Each row is a point on a tangle of strands that fork, close into loops and nearly touch. The rows are in no order.
Points whose rows are less than 49.1 apart are linked; no others are. Some points are linked to none.
Nikab: [ -8  20 -14   6 -15 -19 -11 -10  -4  -4   3  10 -16  11  -3  -2  17  -4
  -9  -1 -13   4  14  -8 -12  -9  26  -3  13]
Rasi: [ 11   6 -11  -2  17 -15  12  12  16  -5  -2  13  -2  -8  -6   6  14  -5
 -10  15   6  -4   0 -11   6  11  -5   8  -2]
meb: [-19  18   6   1   4  -4 -13 -11  -8 -19   7  26  -3  -3  -2   0   4  -6
 -11   9  11 -18  -2  -1   4  15  25   1   0]
pap: [  8  19 -12 -11   0 -12   0  -2   6 -16  18  -9 -21 -12   5  -9  -4   8
   7  -1 -17  -6  14 -15 -10  -8   7 -10   4]
tob: [  9 -39  19   1   2   4   9   4  -2  22 -14 -26  -1  -1  -2  10   3   0
   7   4  -7   4  12  13  12 -13   0  10 -15]
Tatab: [ -3  17  -4   7   8 -13   9   9  12  -2  -4 -24 -15   8   9  10   7  -8
  13  -2  -9   2  11 -13 -15 -19  12  -2  14]
Mazub: [-19  -4  -9  -4  21   8   1  -2  -3   4   6   8   5  27 -24 -12   5  12
  -2  -1   5 -15  -9   9   5  25  -5   7 -17]
lagi: [ -3  27  -7  13 -20  -2 -12  -9   2   5  -1  19   7  -7   6  -4   0   1
  -3  -3  -7   9   0   4   9  -7  26  -4  15]
gol: [ 11  11 -11   4 -13 -26   6  16  18   4   0 -11 -17 -25   7   8  -6  -4
  -2 -11  -5   1  16 -16  -1 -11  -5  -8  12]
midu: [ 15 -21   0   5  12  19   9   1  -2  10  -4  -7  -6   2 -19  -8   4   3
   6  11  -2  15   0  21  15   7  11   9 -15]
Nad: [ -3  -6 -10  15  18  11   4  17  10  -8  -3  -2  -2  14 -15  11  18 -27
   5  -2  11   2 -15  16  13   3  10  14   1]
Ranu: [ 19 -11  -3  11 -14  26 -10  14  -7   6   6   9   7  -4  -2 -14   6 -14
   6  -1  -2   2  -1  25  25  16   7  14  -5]
buga: [-25   7   4 -14  -2  -8  -9 -33  -3  -2   2  13   4   5   2  -7   4  18
 -12  -4 -13 -10   5 -11 -15   0  22 -11  -2]
rok: [  1  15 -10  29 -19   6 -10  -4   0   7  -3  13   0  -7  -3 -10  -7  -1
   9   6 -10  20  -3   5  15   3  26   0  11]
Nenu: [ -2 -18  20   9 -13  -4  -8  -8   7  19  -2 -26  -2 -14  16   5   2  -7
  19  -3 -28  -1  22   0  13  -8   3   4  -5]
mamu: [  6 -33  19   6   3 -10  11   3   2  15 -22 -38   5  -3  13  18  -6  -6
  12 -11   3 -13   9  -7  -3 -17 -20   4   1]
Kel: [-15  -4  -2 -20  -2  -3   9   2  -3   0  -2   1   5   6  -6   9 -21  10
 -14  -4  19  12 -16   4 -10 -24 -24 -11  -4]
basum: [ -1  11  -3  17   0   4  -2 -13  14  -9   0  -9  -3   5   4  12  17 -21
   9   8 -17   5  12   3  -1   0   4  11  12]
Gem: [  9 -12  17   5 -12 -14   6  16   1   0   5 -17  -5 -16   6   8  -4   0
  10   6   4  -7  23   8  10 -11  -6  -3 -10]
Sukov: [-13  -5  -6 -21 -17   9  -7 -15  -5 -14  14  11   0   7  -4   0 -16  13
  -9  -2   2   2  -2  -8 -19  -7 -17 -14  -3]
lete: [  4 -12   2   6   7   9  12   5   2  15 -10 -26   1  13  -4   5  -6   6
  12  -7 -11  16  -9   4  -9 -10   0  -8   2]
bebu: [  3   5  -2   3 -16  21 -18 -13 -15   6   6  20  12   1   4 -17   3   1
  -5  -2   3  12  -8  10   9  17   6   5   8]
rek: [ 15 -18   2 -15  -3  20   3   7 -18  -3   5   5  14 -10   1  -7 -23   7
  -9  13  18   9   1  21  13 -10 -18  19 -13]
terol: [  2  -8  -6  -8 -15   2   2   6 -14   7  11   2  -2   2 -12 -19 -25   7
  -8 -13  -2  20  -4  -1  -5  -7 -20 -15   3]
sev: [-18  -2   3   6  10  -4   6 -13  -5 -13   0  13  11  -1 -10   1 -23   9
 -12   1  17  13 -17   2   5   2  -5   0   6]
bel: [ 17 -29  15   3 -11   4   3   6  -9  -1   5  -7   1 -19   2   8 -15   6
   5  14  15   0  18  10  17  -6  -6   3 -10]
feg: [ 28   6  -9  10 -20  18  -5  12 -27 -18   8  16   9  -4   9  -5  10   5
   9   6   3   3   5  -6   1  19   4   9   1]
mot: [  3  14  13  -6 -18   6 -20   0 -19   1   5   0   6  -5  14  -1 -11   0
   3  10   2  -4   0  16   1  -2 -11 -10   4]
rora: [-11  11  -1 -29  -2 -11   0  -2  16   8  -7 -15 -13  11   9   8  10 -11
  -7 -21 -14 -16 -12 -16 -25 -17 -14 -13   0]
pono: [-14   3   3 -33 -17   6  -7  -9   2  -4  11   3  -9  12  -1  -3  -9   9
  -6 -15  -5  -4 -11  -5 -21  -6  -6 -21  -6]
Nutev: [  4  11   4  12   9  -6  -1  17  15  -2  -7  -6 -15 -12   5  19  10 -22
  -4  17  25  -4   7   8  10  -1   5  10   1]
Gofa: [  2  -3   2 -10   1 -14   8  12  12  10  -6 -23 -18 -17  12  19  -9  -5
  -8  -6  19  -6  10  -2 -10 -17 -22  -9  -6]
Kobi: [-10 -11  -8   8  -4   4   3  -8  -6 -29   3  34   6   6 -19   8   9  -8
 -18  -5  23   4  -9  10   8  10  14  14   0]
Tofev: [ 11   5   0   6  11  17   3  12   0 -18  22   6  -1  -8  -7 -11   7   2
  15   5   0  -8   2   7  16  24  15   8 -12]
Pif: [-11  20   5  -9   4  -3 -14 -28 -11  -9   9  16  -5   3   6  -6   6  12
  -8  12  -3 -16   2 -11  -9   6  25  -4   3]
tupep: [ 11   1   8  -3   6   9   3   2  22  -7   9  -7   0 -14  12   4  20 -10
   7  15  -3  -9  18   7  11  10  14  13  -3]
Natu: [ 33   1  -6  -1 -20  13  -4  10 -26 -11   3   7   5 -13  12   0  -8  13
   2   4   6   8   4  -8  -8   8  -2  -2   5]
supa: [  3 -14  17   3  18  -3  -3   2  -1  16 -28 -17  17   8  16   1   8 -17
   9  -1  -8 -16 -14 -12  -2   1 -29   9   1]
pup: [  7   3   7   4   5  10  -7   0  17   3   8  -1   4 -19  14  -4  16 -11
   6   1 -15 -14   6   5  24  15  20  11  -2]
Mer: [ 15  -4  -4 -12 -19  -7   4  18  -7   4   7  -4 -14 -11  -7  -8 -25   8
  -3 -11   6  15  -3  -4  -5  -9  -8 -19  -4]
vego: [  3 -12   5  -2   5  -6  11  10   7  16  -7 -27  15   2  16  -1  -9  -5
  14 -25 -18 -13  -5 -20 -13 -11 -27  -6   9]
mebuk: [ 16   4   8   9   0  11  -5   4  -9  -4  -4   6  -7 -22   5   2 -12  -1
   0  20  19  13   0   9   7   5  10   1  -1]
gil: [ -2  -6  10  10   4  13  -1   3  14  14  11 -10  13  -9   9 -11  11   2
  14  -7 -17 -15   7  15  27  19   7  10 -13]
kab: [  0  10   4 -26 -22  12  -8  -3   7   3   9  -3  -9  -1  12  -8 -12   1
  -5 -25  -9   5 -10  -1 -13 -13  -2 -20   1]
Kozir: [ -2 -17  14 -16  -1  -4   3   8   1  11  11 -17   3  -6   4 -11 -13  13
   6   4 -14 -14   6  -2   5  -3 -24  -8 -18]
gomim: [ 10 -32  -1  27   3  10   9  16   9   3  -6 -12   1  -8 -14  15   3 -20
  12   1   5   3  10  14  25  -2  11  24 -10]
Tiz: [-11  13  -4 -15 -20 -12  -5 -18  -4 -20   5  13 -21 -11   6   8 -16  12
 -18 -18  15   4   6 -18 -25  -9  16 -12   7]
mogum: [ -9  10  -4  11  12 -13   5  -1   3  -8 -12   2  -8  14  -4  22  11 -16
  -4   7  18   8  -2  -3  -9  -4   2   9  13]
zov: [  8 -13   1   2  11  -6  17  13   0  -1  -4 -15   2  -5 -10  11 -19   4
   0   4  15  14  -1  13   3 -17 -12  -1  -3]
Zafep: [  2  -3  -6   6  10  15  -3  10   5  -8   7   2 -16   7 -18   2  18 -27
   2   2   5  -8  -4  19  12  13   7   8  -6]
foluz: [  5 -18   8 -18   8   9   6  10 -11  20  -7  -3  19   3   0  -9 -12   4
 -13  10   6   8   0  20  16 -15 -17  14 -16]
Mig: [ -1 -14   5  -9  25  10   5   7   6  21  -9  -2  14  10  -2  -6   8   0
   1   5  -5 -10 -17   7  12  13 -12   9 -15]
Gazal: [-10 -15  28  19  -6   5  -8   8   3  20  -6 -24   1 -12  12  -1  -7  -8
  15   4  -7   1   9  10  26   0   3   6  -5]
Geke: [-11   3  -6   7  17 -16   8  -7  -5   2 -11 -10  -3  25  -8   5  15   3
   1 -12 -11  -6   0 -23 -27  -3  12  -5  13]
Bati: [  7 -13 -13   4   9  13   3  21   8  -7  19   5  -9  -4 -21 -10  14 -12
   7  -9   3 -11  -7  15  21  23   7  11 -10]
vudu: [-21  -3 -12  -4 -11 -22  -7 -22  -4 -28   4  29  -1   0  -6   2  -4  10
 -23   8   8 -11   8 -21 -17  -1   3   0  -4]
reku: [-19  13   1   7  -1 -21   5  -2  -1   6  -9   1  16   6   5   6 -12   3
  -7 -15   5   4 -12 -11  -8 -12  -9 -13  17]
tibi: [ -6  28  -7  -3   1 -18  -3  -5  18   3  -9 -18 -12   4  19  16   9 -11
   0 -12 -11  -6   6 -15 -21 -24   9  -4  16]
daruz: [-18  -7   6   9  -3 -15   9  -9 -17 -21  -3  15  -4   3 -17   6 -13  12
 -11   3  20  13  -6   1  -5   0  10  -5   3]
zozup: [ -3  13   0 -10  27  -1   3 -12  13   5   3  -8   6   3   4  -8   7  13
   9   5 -24 -21   0 -18  -2  10 -13   0 -12]
kunav: [-23 -24  -7  11   8  -9  12 -13  -8   3 -10  24  18  20 -22  -4  -1   7
 -24 -11   5   4 -10   2  -3  15   5   9   0]
vam: [-26 -15  -3  -4  -1  -3  -2 -18 -12  13   0  14  11  18 -13 -16 -10  16
 -20  -4  -2   7  -7  -5  -8   4  -7  -3   0]
Zuzu: [  5  -3   0   4   8  -8  10   3   9  11   2 -27   0   1   1  -4  -1   3
  19 -15 -34 -14   9 -11  -6  -6  -9  -7   3]
vuv: [ 12   3   1  16  29   6   4   3   7   1 -15 -16  -1  16   4  -2  17 -17
  18   2  -7 -11  -5 -13  -8   9   3  11  11]
Zod: [  3  -3  13 -21 -18  14 -14  -3 -11   6   1  -4   5  -8  12 -10 -16   4
   0   3   2   7   0  12   1 -10 -24  -5  -7]
ves: [-32   2   0  -3  16 -10  -4 -25   5  -2  -6  11  21  20   1   8  11  10
  -7   3  -4 -21 -11 -21 -11   8   3   3  -4]
vofik: [  0 -11   7 -16   7  12  -4   2  -4  17   1   8  12   5  -2 -18  -2  11
  -5  11   4   6 -12  15  13   6 -11   4 -15]
beru: [ -5   9   5   7 -10  -8  -5  -5 -22 -34  -1  23  -3  -6  -5  10 -14  11
  -9   7  27   7  -2  -2  -7   3   7  -4   1]
fot: [ -1   1   1 -15   6 -13   0  12   2   5  11  -3  -5  -6  -3  -5 -10   8
  -1  16  -4 -16   1  -8  -1   5 -24 -14 -13]
tez: [-18  13   3  -6  10  -2 -12  -3  -1  -9   6  20  -1  -1  -4   7  -1  -7
 -11  16  13 -19 -12  -3   6  13  -2   2  -7]
Tunos: [  2  -4  -2  14 -22   4 -12 -15 -39 -20  -1  29   2   3  -1  -7   2   7
 -12  -4   9  -2   4 -10  -7  18  24   2   5]
Bifa: [  0  -4  -6  -7  -1  12   0   8  -4 -20   8  29  10  -8  -9   3   0  -8
 -15   0  24   1 -23  14  19   8   2  10  -2]
vof: [  3   5  -8   5 -23   0   0   3   8  -3  -2  -8 -15   0  -1  12  -6  -4
   3  -9   3  25   4   6 -14 -20   8 -15   8]
Lumim: [ -1  30  -7  14 -10 -14  -3   3  -2 -15   8  13 -14  11   2  -1  18   1
   1  12  -2   5  15  -2  -5  -7  32   4   9]
zodi: [  0  -1   3  -9  26   7   4  -6  13  15  -3  -3   3   8   1 -13  23  13
   7   6 -17 -10   2  -5   2  17  -7   3 -16]
boke: [-16   7 -17  10   2 -13   1 -17   0 -12   9  23   8  13 -15  -5  13   2
  -5  -7 -13 -14   2  -9  -1  14   4   4   4]
dida: [ -2 -10 -15   6   9   1   9  -7   0   0   4   4  15  17 -18  -3  -3   5
   1  -5  -3  12  -4   6   1   3 -22   6   2]
Soluz: [  7   2  -2  16  20  -6   9   6   2  -2 -15 -20  -4  18   1   5  11 -12
  16   1  -5   2  -2 -18 -19  -5   5   1  16]
Peger: [-23  -9  -2 -10   8  -7   3 -18  -5  16  -2   2   8  12  -9 -10  -9  15
  -9 -16 -13   5 -13 -19 -16   0   2 -12   9]
gudev: [-13   4  20 -13  -3  -7  -6   9  -1  21 -11 -23   0   4  16   4  -6  -5
  -1 -11  -4   4  -9  11  -2 -15 -22 -11  -1]
doni: [-14  22  -3 -18  -2 -15  -3  -7  12   1  -1  -6 -19  11   4  10   6 -10
  -9 -21  -5  -7   3 -17 -29 -19   7 -10  10]
vip: [ 20 -22   7  -6  -5  13   2  13 -13  -5  11   7  12 -13   2  -2 -11   0
  -2  12  13  -4   7  14  25   4 -11  17 -14]
Zugi: [  8  -6  -9  27  10  -2  11  12   7   7   4 -14   0   9 -11  -3   8  -6
  17  -6 -18  -6  13   5   9  13  -2   7  -1]
gudoz: [  8  -3  -7   6  -7  16  -1 -14 -21 -21  10  30  -3   6 -10 -11  10  18
  -3   1  12   9   2  -3  -4  24  21   8   1]
tef: [-18  16  -1   7  14  -4  -7  -2   4 -15   0  18 -14   6  -9   6  18 -21
 -13  -1  11 -10  -6  -4   5  10  33  12   7]
tiza: [ -2  -2   5   0   5   0   7   3  -4   5  -7  -3   9  -2  -2   7 -25   7
  -9   2  18  25 -11  14   3 -15 -11  -3   4]
bup: [ -1  14  11   0 -10  13 -22  -8 -11   9   1   7   3  -4  10  -9   3 -10
   4   7  -9   2  -1  19   8   8  -1   2   2]
noro: [  1   9   9   5  12  -7   7   7  16  15 -11 -16   9 -10  11  13   2  -4
   6   3  -1  -3  -2   1   7  -5  -3  -1   5]
Luki: [ -1  -8  25   9  10  13  -2  10   2  20   5 -14  14  -5  10 -13   0   3
  12   4 -12   0   0  19  25  12   4   3  -7]
zomu: [  3 -13  19 -21 -19   7  -7  -1   0   3   8 -18  -8 -11   9  -1 -21   0
   4  -8  -8  -5   6   4  -3 -10 -24 -14 -13]
rebuz: [ 14   6 -11   9  -5  15   2  -5 -12 -19   7  16  -9  10 -10  -5  17   9
   7  12  11  19   8  10  -3   8  23   1  -1]
lisos: [ 12   6  -3   7  -6  -8  -5   8   7  -2  -7 -11 -26 -17   3  18   5 -17
  -4  21  17   9  18  10  -1 -11  -3   4  -2]
moz: [ -9  -7  11 -15   7  12   3  -4   9  28  -2  -5  16  -7   5 -21 -10  10
  -9   2 -10  14 -11   0   9   2 -18   2   4]
tak: [  0  17  -1  -7 -14  -3 -11 -12 -17 -18  -1  13 -11 -14  10   5 -17  15
  -8   4  21   0  -1 -12 -20   4   5 -15   8]
kovu: [  4   6 -23  28   7   2  10   6   9  -8   7   5  -1  14 -17  -6  18  -5
  14 -12 -10   5   4   8  11  22  10  11  -1]
Vuta: [  8  -5   4   2  17  -6  10   5  21  -6   7 -12   1  -3   4  10  26 -16
   7  14  -6 -19  19   0  11   4   1  18  -4]
Zet: [ 11 -15  -2  21  12   9  11  16   9   2 -12 -11   7   3  -6  16   9 -23
   6   2   9   2  -8  15  17  -2   3  17  -1]
vuf: [ 16  17   0  12  -4   3   0  16   0  -4  -5  12 -13 -15   0  -1   4   3
   5  17  13  12  -3   1  14   9  30   1   2]
Bele: [ -8  10 -10  -2   7 -19  16   1  12  -3   0  -2  16   3   1   5  -8  12
   1 -16  -5  -2 -12 -23 -13 -10 -14 -12  12]
roz: [  7  20  -1  -3  -1  -5 -10  -6   0  -8   8 -10 -21 -15   5   3 -10  -4
   6   8  -9  -8  15  -4  -8  -6  -4  -8   6]
Kedup: [-13  17  -5  20  14  -9  -2   0   7 -19  -3   8 -17   9  -6  13  13 -22
  -6   9   9   4  -1  -7  -2   4  25  16  16]
vopoz: [ 22 -10   1 -10 -30  -2   8  21   0  -4   5  -7  -7 -21  12   0 -14   8
   0 -11  13  12  10   1  -2 -15  -6 -13  -2]
Kure: [-27  -4  -2   5   5 -23  10 -16  -8 -10  -5  -1  -3  27  -7   6   8   1
  -9 -11  -8 -12   3 -17 -31  -5  14  -7  11]
mavav: [ -1  17  -4 -14 -18  -4 -12  -5  10  13   7  -6 -12  -8  12  -7  -8  -2
  -3 -28 -24  -3  -4  -9  -4 -17   6 -21  10]
dalin: [-11  -4   2   1 -24   6 -16 -20 -31  -8   8  25   7  11  -6 -13  -9  15
 -10  -3  -1  -4   6  -1 -14  15   7  -4   0]
Kanet: [  9 -14   1  11  -7  25   1  27  -6   1   3   6  10 -10  -6 -10  -3 -16
   3  -2  15  11  -9  25  31   5  14  11  -7]
lata: [ -8  -1  10 -13   7  -8   4  11  -5  15 -21 -21   5  18   9  12  -1  -1
   1 -11   6  -4 -16  10 -10 -20 -23 -11   0]
dafo: [-14 -20 -10   7  15  -2   8 -18  -3  14 -14  18  15  23 -19  -5  15  -1
 -13 -14   1   1 -15  -4  -4  18   6  11   9]
von: [  0   8   2  -4   9   6  -2 -15  12  -1  -7 -18  -2  11  10   2  24  -9
  11   1 -23  -4   6   2 -10  -4 -14   5   2]
pavir: [ -1  19  -8   0 -11  -5  -8 -12   3  13   6   3   4 -14   8 -13  -9   8
  -3 -13 -21   9  -3  -3   3 -10  11 -16  13]
muv: [  5  11 -12 -12  -3   8 -11 -20  -1   0  13   9  -1  -1  -2 -18   5  12
   5   3 -19  -9  10  -1  -6   9  -9  -8  -6]
bapar: [-23   0   5  -9   5 -12   2  -5  -5   2  -9  -6   6  16  -3  16  -9   4
  -9  -7  13   1 -14  -1 -17 -14 -18 -11   2]
ber: [ 14  12   5  12  -7  -5 -13   3  -3  -5   8  -7 -15 -17   5  -1  -6 -15
   9  13 -16 -13  19   4   4   5  -1  -1   1]
vutat: [-15  13   0   4   8 -10  -3 -11   4  -1 -17   8  -3   3   1  23   7 -12
 -17   6  28   5  -7  11  -5  -4   0   3   9]
dazu: [  8  22  -6  17  -8 -14   4  15   5  -7  -1   0 -15  -6  -1  -3   6   6
  11  10  -3  18  10  -4   2  -8  25  -6   5]
vil: [-24  -5   2  10   3 -19   6 -16 -12 -15   2   7  -5  15 -18   7  -1   9
  -7  -1   4   3   4  -4 -15   4  17  -9   5]
tovef: [ -7   1   3  -3  20  -5   3   1   4  18 -21   0  23  16  10   4   2  -5
   0  -2   5 -17 -23 -18  -5   0 -21   4   8]
naz: [  5  -6  -4   3 -14  17  -9  -3 -26  -1   4  28  16   6  -5 -19 -10   6
 -12   0  14  17  -7   6   9   8  -5   6   5]
binok: [ -1  17  -7 -17 -13  -6   2   0  14 -13   7  -3 -25 -17  10  11 -14   5
  -9 -18  12   5   2 -14 -18 -12   1 -15   4]
resur: [ 13   6   5   0 -25  -6  -4  10   6  -6  13 -24 -20 -20  14   3  -3  -2
  18  -3 -16 -14  32  -7  -2 -19  16  -5  -3]
dor: [  1  -3   9   8 -12  -7  -3   0  13   9   6 -30  -8 -15  11   3  -9  -5
  19  -9 -29 -10  21  -4   5 -12   2  -6   0]
repu: [  5 -23   7  -9  -3 -12  13   7  15  12  -6 -28   1  -7  12  13  -1  -7
   5 -16  -5 -11   9  -8 -11 -18 -23  -4   0]
luri: [ -6  15   2 -10  -4  -9   4  -3   6  -2   6   4   1   5   3   2  10   9
  -3   5  -1   2   0   2 -10  -6   5 -14   4]
Fovob: [  8  17 -14  10 -12 -15  -1  -1   0 -20   3  22  -4 -14  -1   1  -3   2
  -3   0   1   8   2  -5   3  -1  -6   1  11]
topib: [ 12  15  -2   6   3   8 -11   0  -6 -18  16   3 -10  -6  -4 -13   5  -8
  15  14 -12  -9  12   4   9  20   9   6  -1]
Dun: [ 30   2   0  -5 -26   9  -1  16 -11  -4   0  -5  -5 -26  23   3 -16  13
   5  -2  16  15  10  -9  -4  -8   0  -9   6]
Zoti: [ 25 -23  -7 -19  -8   6   7   0   3   0   9   1   0 -13  -3 -10   1  11
   0   8  -5   4  14   2  -2   0 -10  -1 -14]
luput: [ 12 -11   2  12  16   7  15   8   3  18 -10 -14  -4   6 -11  -1   5   6
   9   8  -3  18  -2  12   5   0  13   1  -4]
bul: [ 14  10   5 -11  -5  -1 -10   0  -5 -13   2  -7 -25 -13   5   8  -4  -3
  -3  18  15  -3  14   1 -15  -6 -13  -8  -4]
vem: [ 16   1  17   9  -6  16 -11  14  -8 -14   5  -2  -1 -26  13  10  -4 -10
   6  17  21  -8   6   8  17  13  10   7  -7]
zis: [ 14 -10 -13 -15  -6   8   7  -5   2   0  13   2  -3   1 -10 -18   3  22
   9   0 -12   4  11   0  -8   9 -11  -8 -13]
zit: [  0  16   5 -13   6  -5 -10   5   9   1   4   7   0 -16  10   0  -6   1
  -9  22   8 -22  -2  -4  10  13 -12  -3 -11]
zif: [-19   6   0  -1  24 -12   3  -8   3   6 -13   9  21  20   1   7   2   1
  -4  -1   2 -23 -19 -22  -7   8  -7   3   4]
Tima: [ 13 -11  15   6  27   2   2   7   1  20 -25 -18  11  12  14  -6  18 -10
  17  -2  -8 -18  -9 -13  -3   8  -7   8  -3]
malit: [ 24   0  -8   7 -21  25 -11   5 -12  -4   9  18  10  -2   1 -14   8  -2
   7   1   0   1   2  13  11  22   7   6  -1]
gano: [ -2  21 -12  11  17 -21  16   0   6 -11   4   3   7   1  -6  -2   0  15
   9  -6 -12  -4  -2 -19  -2   1  -1  -5   8]
losa: [ -5   9  -3  14   8   5   7  -6  12  11  -3   6  20   9   1  -2  16   0
   6  -9 -11   9  -6   8   9   7  11   1  12]
zef: [  4  14 -10  -2 -20 -16   4  12  12  -8   0  -6 -31 -10   5  12  -3   0
  -3 -12  13  13   8  -6 -15 -19   0 -13   8]
riliv: [ -9  -3  -7 -17  -6  12  -5  -7  -6  -7  12  14  20   5  -3 -10 -21  22
  -8  11   9   4  -6  -4   0  -6 -27   0 -11]
Pema: [ -9  20  -6 -11  13  -7 -13 -18   0   5   5   3   1  -1   2 -16  -3   7
   2   5 -26 -19  -1 -11   4   6  -4  -4  -5]
neri: [-10  -6  -1 -14   6   2   1  -9   5  27  -7  -8   7   3   4 -10  -7   8
  -6 -10 -16   9 -16 -11  -9  -1 -12  -8   9]
gugab: [ -4  -7   7   4  26  15   0  10  -2  21 -12  -8  10  20 -10  -7  16  -7
   2  -5   0  -1 -20  21  13  12   4   7  -8]
sog: [  6  -1 -19  16   4   5  10  -4   6 -11   1  12  -9  14 -18  -1  25  -4
   3   0   1  25   6   3  -2   5  14  12   5]
gido: [  0 -14  -3   6  18   5   9 -14   1  12 -24   4  11  18  -9   9   6  -8
  -9  -4  10  17 -20   2  -3   1   5  11  11]
Basu: [  4 -17   0  15  17  -6   7   5   0  17  -1 -21   2   4  -7  -8  -5  -8
  14  -4 -22 -10   5  -6   2  12 -18   2  -3]
kage: [ 12   1   4  19 -12 -13  10  25   5   3   1 -12  -5 -11  -1   7   1   2
  11  10   2   6  14   7  11  -7  10  -6  -2]
zivik: [  9 -31  12 -18   9  -2  12  10   0  28 -16 -18   8   2   1   0   0   1
  -6   1  -3   6   5  11   6 -19 -17   8 -15]
bule: [ -4  12  16  -7 -17   2 -13   2   6  20 -10 -19  -5  -4  22   8  -1  -6
   5  -4  -7   7  -4  13  -3 -18  -1 -16   2]
nole: [-15  -7 -15 -19 -21 -11  -7 -21  -3 -18  13  25   2   4  -6  -4  -8  17
 -14  -1  -2  -4   4 -19 -19  -2  -4  -8  -3]
Vafud: [  3  -9  -2  -4  -6   3   9   1   2  12  -7 -12 -10  10  -8   5  -4   3
   3 -13  -3  23  -5   5 -13 -19   1 -12   9]
Zimev: [-12 -13  -7  -7  -6  14 -13  -6 -20   1   3  35  16  10 -13 -17 -10   1
 -27   7  15   1 -13   5  10   9  -9  13  -7]
ret: [  9   1 -12 -20 -12  10  -2   3  -8 -10  11  20  17  -2   2 -10  -6  23
  -2  15  12  -1  -4  -7  -2   1 -18   1 -10]
bifel: [  1 -10  -1  -5  29   7  16  -1   3   3 -16   5  15   8  -9  15   2  -2
  -8   5  16  11 -22   5   2  -9  -5  15   0]
tavaz: [  8  -8  -9   6  -1  28   1  15  -1 -15   1  20   6 -13  -5  -6  -2 -14
  -5  -4  23  14 -22  21  24   4  18  14  -1]
rutul: [-24  -4  -3  -6  18  13 -10  -4   4 -12  10  23   4  11 -17  -1   4  -6
  -4   3   8 -24 -18   0  11  20  -4   6 -15]
dabef: [ 20  -7   8  19 -17  10  -4  17   2  -9   1  -1 -10 -25   5   8  -1 -15
  13  18   8  -5  21   4  17   9  22  15  -6]
peno: [ -5   2   6 -23  10   0   1 -13  12  -2 -10 -22  -6  12  10   5  16  -6
   5  -8 -19  -7  -7 -11 -20 -10 -21  -7  -3]

How many points has the smallest loop of links through each point below? Write 0 if it is on no loop.
dazu: 0
Bati: 0
vopoz: 0

A tip is a point with one link. Name the tips that can be reached along the links from each point below, in the order of the rows.
ber: pap, Nutev, gomim
tupep: mamu, Gofa, Vuta, dalin, resur
Sukov: rok, vudu, ret

Name the points in between on the shortest way along the links from the first point to the second, in order.
Gem, bifel: bel > vip > rek > foluz > vofik > moz > neri > Peger > vam > kunav > dafo > gido
bebu, vutat: bup > mot > Zod > zomu > Kozir > fot > zit > tez > meb > tef > Kedup > mogum
dabef, Mig: vem > mebuk > vuf > dazu > kage > Gem > bel > vip > rek > foluz > vofik
Nad, bul: Zafep > Bati > Tofev > topib > ber > roz
tovef, midu: supa > Tima > vuv > Soluz > Geke > Kure > vil > daruz > beru > tak > Tiz > binok > zef > vof > Vafud > lete > luput
riliv, rok: Sukov > pono > kab > mavav > pavir > lagi
